Each row is a point on a landscape with many valleys, with its height.
From any point a ball takes the steepest step (drop divided by distance) to one of its 5 nearest points. It stops when none of these is lower. Distance is the straight distance between rows; heights are no part of it.
k_923: [143 114  82 154 169 111 118 180 133  99 117 160  69  76 138 100 168 209
 141 123  87  94]  h=656
k_508: [ 87 174 119 124 108 119 124 118 187 134 164  88 142 100 142 152 111 149
 100  92 121 128]  h=89
k_980: [137 169 108 137  98 115 155 134 152 116 110 116 138 117 140 122 145  96
  90 100 156 118]  h=441
k_121: [108 160 125 107 140 109 178 159 121 114 132 129 148 163 101 124  98 135
 116 106 122 150]  h=680
k_260: [ 91 152 109  92 143 108 153  96 123 135 159 166 112 160 113 150  84 142
 110  61  84 149]  h=580
k_637: [115 112 133 125 113  59 150 161 163 121 120 103 172 107 163 137 131  83
  96 110 153  93]  h=309
k_346: [123 111 122 158 113  79 135 105 148 135  88 125 101 118 156 139 140  64
 132 160 196 120]  h=443
k_574: [168 118 140  99  94 175  87 121 178  91 113 102 127 123 146 117 134 142
 110 162 123 137]  h=516
k_28: [134 114 107 158 161 168 120 123  98 115 117 198  77 165  86 130 120 172
 176 117  72 161]  h=535
k_128: [165  85 137 101 117 169  87  65 168 133 121 110 115 144 153 169 142  92
 145 186 178 116]  h=498
k_329: [133 113 150 142 121 100 164 174 104  99  80 122 141 134 120 108 141  91
 133 163 164 111]  h=70
k_270: [150 114 103 133 162 108 113 222 135 120 111 169  99  84 142  74 135 212
 132 109  98  72]  h=686
k_853: [143 101 114 122 181  77 140 199 114 156 142 193 118 112 130 114 134 206
 127  97  78 108]  h=750
k_630: [143 110  90 154 163  87 171 203 121 164  97 170 108 104 133 120 161 195
 134  93  97  88]  h=689
k_759: [139  87 149 118 106 123  93  85 173 103 118 158  97  84 155 141 132  81
 154 175 167 136]  h=395
k_750: [132 130 119 123 112  81 137 162 168 122 137  64 168  87 161 100 140  81
 111 142 172 100]  h=280
k_15: [120 122 116 116 109 137 126  61 151 180 161  70 107 122 142 139 185 102
 131 158 177 108]  h=429
k_579: [117  99 148 117 166  57 134 174 119 102 100 159 134 107 122 124 111  92
 168 148 125 132]  h=240
k_333: [120 120  87 173 133 126 120 130 127 120  93 196  45  93 131 109 140 180
 180 143  82 145]  h=616
k_916: [157  88 131 143 163 150  84 173  73  92 105 190  89 134 115  90 134 186
 156 144  73 130]  h=657
k_191: [121 146  93 140 126 122 154 123 148  90  94 157  68 135 119 129 119 165
 163 115  80 143]  h=532
k_354: [134 116 112 134 135 147 118  51 185 135 129 140  84 149 152 173 180 114
 169 155 177 131]  h=581
k_940: [102 125 100 151 134  59 247 160 132 127  88 162 128 129 133 143 176 136
 144 118  97 121]  h=588
k_44: [103 116 117 161 102  64 130 125 157  93  97 160  92  83 146 130 134  84
 162 147 118 116]  h=381
k_804: [146 140 145 156  83 188 127  81 135 144 128  85 137 136 129 106 197 138
  94 156 169 150]  h=425
k_749: [ 95 154 139  84 126 101  97 120 156 149 191  98 168 123 111 146  72 104
  81  99 144 143]  h=484
k_186: [ 99 131 137 126 166  62 165 168 123 117 123 173 131 131 122 151  97 108
 131 107 108 139]  h=462
k_390: [142 130 140  96 133 108 109 114 115 123 121 137 126 143 129 132  82  96
 123 132 147 150]  h=578
k_622: [ 89 122 136 161 106 182 145 105 104 191 177  46 147 126 124 146 184 129
 136 184 143  71]  h=746
k_846: [138 125 105 111 137 142  88  58 158 151 192  98 145 140 131 178 126 125
 174 151 154 119]  h=699
k_975: [176  83 172  89 124 162  51 113 123 113 116 112 140 116 152 103 108  90
 126 168 164 148]  h=344
k_428: [ 90 172 108 145 117 164 150 113 120 107 119 123 106 158 101 119 128 167
 118  72  83 155]  h=602
k_377: [151 127 119 145 116 143 134  37 123 169 164  99 119 183 118 182 177 100
 185 171 156 105]  h=665
k_309: [144 127 144 106 143 154  85 196 102  89 127 125 145 120 106 103  81 150
 132 138  71 136]  h=601
k_306: [ 80 168  85 135 144  82 215 116 130 106 123 162  95 145 135 159 148 142
 134  76  98 148]  h=575
k_199: [108 184 117 128  94 138 146 145 138 114 120  70 147 123 131 127 125 158
  85  95 116 134]  h=350
k_194: [148 128 124 128 113 150 101  83 143 121 102 103 124 129 144 132 167 119
 107 158 174 145]  h=467
k_888: [139 132 179  98 120  97 122 161 126 132 161  99 197 118 156 132  79  83
  92 119 156 123]  h=537
k_628: [119 147 131 129 114 136 135 134 110 140 126  81 173 128 136 116 120 113
  81 125 158 140]  h=380
k_129: [150 138 156  98 130 154  98 133 115 124 122 121 147 141 110 116  72 139
 105 103 113 161]  h=486
k_912: [126 179 111 153  99 236 139 112 118  99  97 107 131 162  93 116 127 208
  94  91  83 140]  h=659
k_897: [139 110 120 115  96 138 109  76 193  91 119 126  89 112 145 145 109 126
 119 106 123 148]  h=576
k_725: [102 111 125 144 126  83 109 103 110 174 205 114 149 155 133 161 138  68
 144 116 173 104]  h=655
k_636: [119 131 133 129 112 121 104  92 142 173 174  59 146 109 132 153 169 111
 146 145 154 102]  h=538
k_303: [153 128 153  86 132 105 111 176 117  77 104  89 148  88 131 100  85 112
 116 134 106 113]  h=577
k_406: [ 76 176 126 118 103 131 188 125 125 133 161 133 168 162 122 137 125 146
  87  70 122 130]  h=517
k_886: [ 91 150 130 126 115 111 174 107 119 143 156 134 155 173 120 136 130  93
 105 103 176 137]  h=597
k_441: [118 120 160 124 145 132  79 122 122 178 203  68 174 121 118 137 102  99
 135 146 149 101]  h=690
k_97: [134 128 111 172 120 163 145  94 130  98  90 175  61 130 124 133 148 165
 184 135  89 159]  h=604
k_602: [151  96 140 135 144 161  92 108 118 100  97 177  85 146 116 116 107 129
 168 131  88 160]  h=590
k_220: [142 126  94 176 182 122 119 153 105 182 106 228 110 111 134  79 144 193
 186 131  98 128]  h=687
k_56: [130  92 114 112 186 122 100 183 116  99 127 172  69  82 129 109  96 180
 186 117  66 141]  h=728
k_735: [151  89 155  74 121 140  85 129 140 120 116 110 127 108 127 100 102  90
 121 145 137 160]  h=424
k_328: [120 125 105 149 130  89 173 164 127 106  84 148 107 108 122 128 156 153
 144 124 109 116]  h=540
k_431: [107 150 130 120 119 133 102  85 135 159 158 126 120 149 118 162 119 124
 113 111 158 147]  h=692
k_810: [150 123 118 147 121 157 159 157 115  92  65 146  90 125 109 104 140 125
 153 161 118 122]  h=466
k_152: [151  99 158 103 113 100 102 125 156  86  92  96 113  86 147  95 120  53
 134 152 167 126]  h=322
k_903: [109 121 106 128 118  46 109 113 152 160 168 105 135 117 129 170 131  63
 133 109 186  77]  h=556
k_544: [124 165 127 133 111 186 141 101 129 147 135 114 156 178 114 116 144 138
  89 112 129 150]  h=442
k_756: [141 100 126 140 110 150 114 114 159  92  80 155  69 105 155 108 137 116
 149 142 127 152]  h=461
k_99: [111 150 113 117 136 110 209 191 116 123 139 147 147 157 117 130 142 204
 108  88  72 116]  h=698
k_786: [106 133 140 139 125 129 136 108 123 118  91 154  94 144 130 141 103 107
 149 131 144 176]  h=541
k_360: [100 124  96 152 159 112 166 154  85 129  95 174  98 149  90 110 129 166
 145 106  74 135]  h=257
k_712: [105 147 148 138 115 123 136 139 147 158 169  57 177  94 152 114 144 104
  93 122 156  83]  h=440
k_145: [103 109  97 158 137  37 216 146 124 117 108 173 136 109 153 149 144  84
 160 139 119 117]  h=621
k_7: [107 148 137 111 144  80 203 152 106 118 159 170 146 159 112 155  89 141
 109  98 106 138]  h=677
k_560: [154 109 121 150 168 141 154 198  79 147 107 154 143 162 112  82 137 195
 115 110 102  85]  h=763
k_498: [146  82 166 142 148 140  83 132 126  84 106 193  99  88 134 137 116  66
 182 156 103 170]  h=617
k_83: [117 151 130 154 103 176 124  86 134 184 148  71 142 126 137 114 164 140
  96 133 162 127]  h=372
k_967: [169 111 154 157  99 139 134 106 130 100  75 150  87 122 129  93 159  84
 145 208 145 132]  h=316
k_409: [158 128 122 108 103 150 121 163 134  69 103 108 114  99 136 101 129 131
 138 135 101 124]  h=509
k_208: [152 129 145 125 121 152 130 152  97  98 100 119 166 152 114  98 135  94
 120 136 160 143]  h=241
k_594: [179 100 155 109 100 145  92 141 136  91  77 102 120 105 138  87 137  81
 129 186 161 118]  h=271
k_238: [132 136 149 106 109 196  99  98 123 136 127 115 142 166 109 130 109 138
 104 126 122 154]  h=283
k_775: [122 127 165 159  91  94 182 167 111 143 151  94 214 127 145 126 128  86
  82 121 163  85]  h=647
k_300: [115 123 153 126 142 178  94  88 117 189 189  55 175 124 119 150 118 136
 114 153 137 109]  h=670
k_201: [102 156 158 126 147 141 125 113 138 163 176  70 176 106 122 112  85 129
  71 124 133 134]  h=539
k_731: [ 95 149 118 134 113  66 183 140 148 107 123 125 117 117 155 141 126 113
 126 108 129 111]  h=450
k_339: [128 129 132 113 143 113  95  87  97 194 191 111 150 165 100 156 138 108
 147 143 172 120]  h=785
k_511: [179 125 106 142 115 178  90 157 107  60  91 144  72 115 127  89 133 187
 143 151  73 101]  h=694
k_534: [127 125 130 151 123 169 123  82 111 118  99 173  81 188 101 155 134 115
 143 142 118 184]  h=660
k_472: [114 127 135 138 127  60 155 136 115 137 120 141 155 143 146 167 119  64
 126 113 187 120]  h=448
k_698: [145  86 142 121 134 157  68  88 153 170 157  60 167 109 127 145 125 114
 143 192 150 115]  h=661
k_489: [151  93 143  92 109 165  95 105 155 107 119 137 118 140 129 136 102 139
 124 137 136 163]  h=477
k_325: [153 146  93 135 121 181 109 134 112  81  92 141  61 124 123 104 102 191
 131 106  61 118]  h=712
k_525: [133 118 141 135 110 186  94  71 108 173 157  34 161 120 122 146 172 150
 138 190 157  93]  h=716
k_458: [ 89 129 157 131 128 131 128 132 114 188 209 100 180 116 127 132 120  98
  89 123 161  94]  h=614
k_30: [128 132 143 130 115  99 133  83 111 153 149  83 145 151 131 118 155  67
 133 156 197 104]  h=308
k_66: [ 94 169 103 145 120 123 134  76 152 166 206  76 135 136 138 163 180 111
 151 124 149  87]  h=536
k_745: [154 122 158 123 114 160  87  88  98 166 116 113 151 161 112 130 158  88
 135 174 187 124]  h=430
k_991: [103 142 153 142 106 104 145 139  99 174 192 114 197 168 152 128 114  90
 103 112 187  87]  h=705
k_597: [122 106 135 168 139 106 147 141 100 135  67 178 105 123 124 101 136  97
 179 160 130 161]  h=396
k_79: [139 127 127 102 126  83 182 184 126 103 124 137 150 129 139 134 129 130
 116 111  97 109]  h=574
k_455: [121  98 160 160 112 118 129  82 108 126  81 167 105 126 140 112 157  67
 172 186 198 158]  h=397
k_680: [ 94 147 143 101 123 122 164 167 126 134 172 130 192 124 119 147  69 126
  79  82 105 128]  h=679
k_615: [143 118 118 106 114 221  77  90 161 147 125 119 135 140 126 126 101 159
  84 131 118 166]  h=422
k_865: [127 131 150 153  97  86 144 126 120 119  95  89 166 109 152 109 164  76
  96 147 194  89]  h=170
k_555: [104 140 135 104 147  65  80 123 162 179 228  93 166 129 133 166 111  89
 125 104 154  89]  h=667
k_198: [157 113  90 147 145 116  98 167 150  92 128 184  59  68 143 120 130 171
 167 111  73 142]  h=658
k_163: [118 157 118  88 161 150 114 163 117 120 140 140 128 130  89 131  70 177
 116 104  52 142]  h=482
k_375: [144 113 164 142 122 129 110 130 114  95  78 170 117 118 146 124 111 109
 139 149 135 158]  h=503
k_456: [155 124 102 154 126 165  62 147 132  44 128 189  51  86 147  98 124 189
 144 140  72 132]  h=693
k_49: [ 98 145 144 124 122 165 148 109 103 136 115 149 158 187 102 131 102 125
  88 121 128 159]  h=531
k_396: [129 144 119 125 109 178 121  39 119 167 136 118 130 176 135 138 168 130
 127 154 162 152]  h=502
k_262: [133 115 117 105 127 168  97  46 156 154 134 143 124 174 136 186 150 132
 166 152 149 142]  h=607
k_451: [111 177 138 126 130 184 167 165  86 133 148 129 177 162 101 127  98 163
  81  94 111 141]  h=671
k_488: [122 182 117  98 123 204 127 128 170 117 139  94 115  88 125 124  86 195
  83  74  51 140]  h=610
k_553: [170 103 117 146 184 118 125 215  88 153  88 171 124 114 133 113 141 173
 142 119 101 113]  h=725
k_989: [122 152  98 104 115 117 136  85 167 132 142 143  99 152 121 151 117 133
 118  62 133 167]  h=551
k_370: [138 118 115 103 133 141 102 108 149 130 128  93 128 116 122 123 111 138
  95 119 129 162]  h=542
k_209: [140 138 152 133  96 154 132 125  94 163 121  92 177 130 122 112 163 107
  96 150 191 111]  h=269
k_382: [121 138 162 120 140  95 121 131 139 190 183  88 193 105 133 145 132  92
 112 113 167  82]  h=579
k_27: [106 157 104  89 138  55 163 132 134 114 126 131 134 131 118 139  93 115
 108  76 111 138]  h=615
k_225: [ 93 116 122 129 197 100 141 159 116 127 132 183 106 126  96 146 115 141
 164 103  62 157]  h=613
k_41: [132 145 117 137 123 127 150 161 111  91  95 122 122 145 121 113 146 155
 130 111 104 128]  h=513
k_870: [108 141 100  83 157 122 117 120 132 105 115 143  97 134 112 149  80 169
 127  60  72 168]  h=63
k_694: [163  96 112 112 165 158  69 179  98  92 128 156  91  98 116  83 116 192
 141 123  85 101]  h=666
k_580: [186  83 133 136 163  83 175 208  90 152 125 170 160 130 121 129 153 168
 123 146  89 120]  h=777

Where does a ball stop that starts at each point below?
k_991 | k_329
k_79 | k_329
k_458 | k_329
k_534 | k_329

Call two points neighbours if one is among the 5 nearest of the other. Go from one point of each pair to the other, from neighbour to neighbour, staying as low as possible. Name the highest point that can't be avoided.
k_360, k_329 | k_41
k_329, k_870 | k_129
k_594, k_238 | k_544
k_508, k_329 | k_628
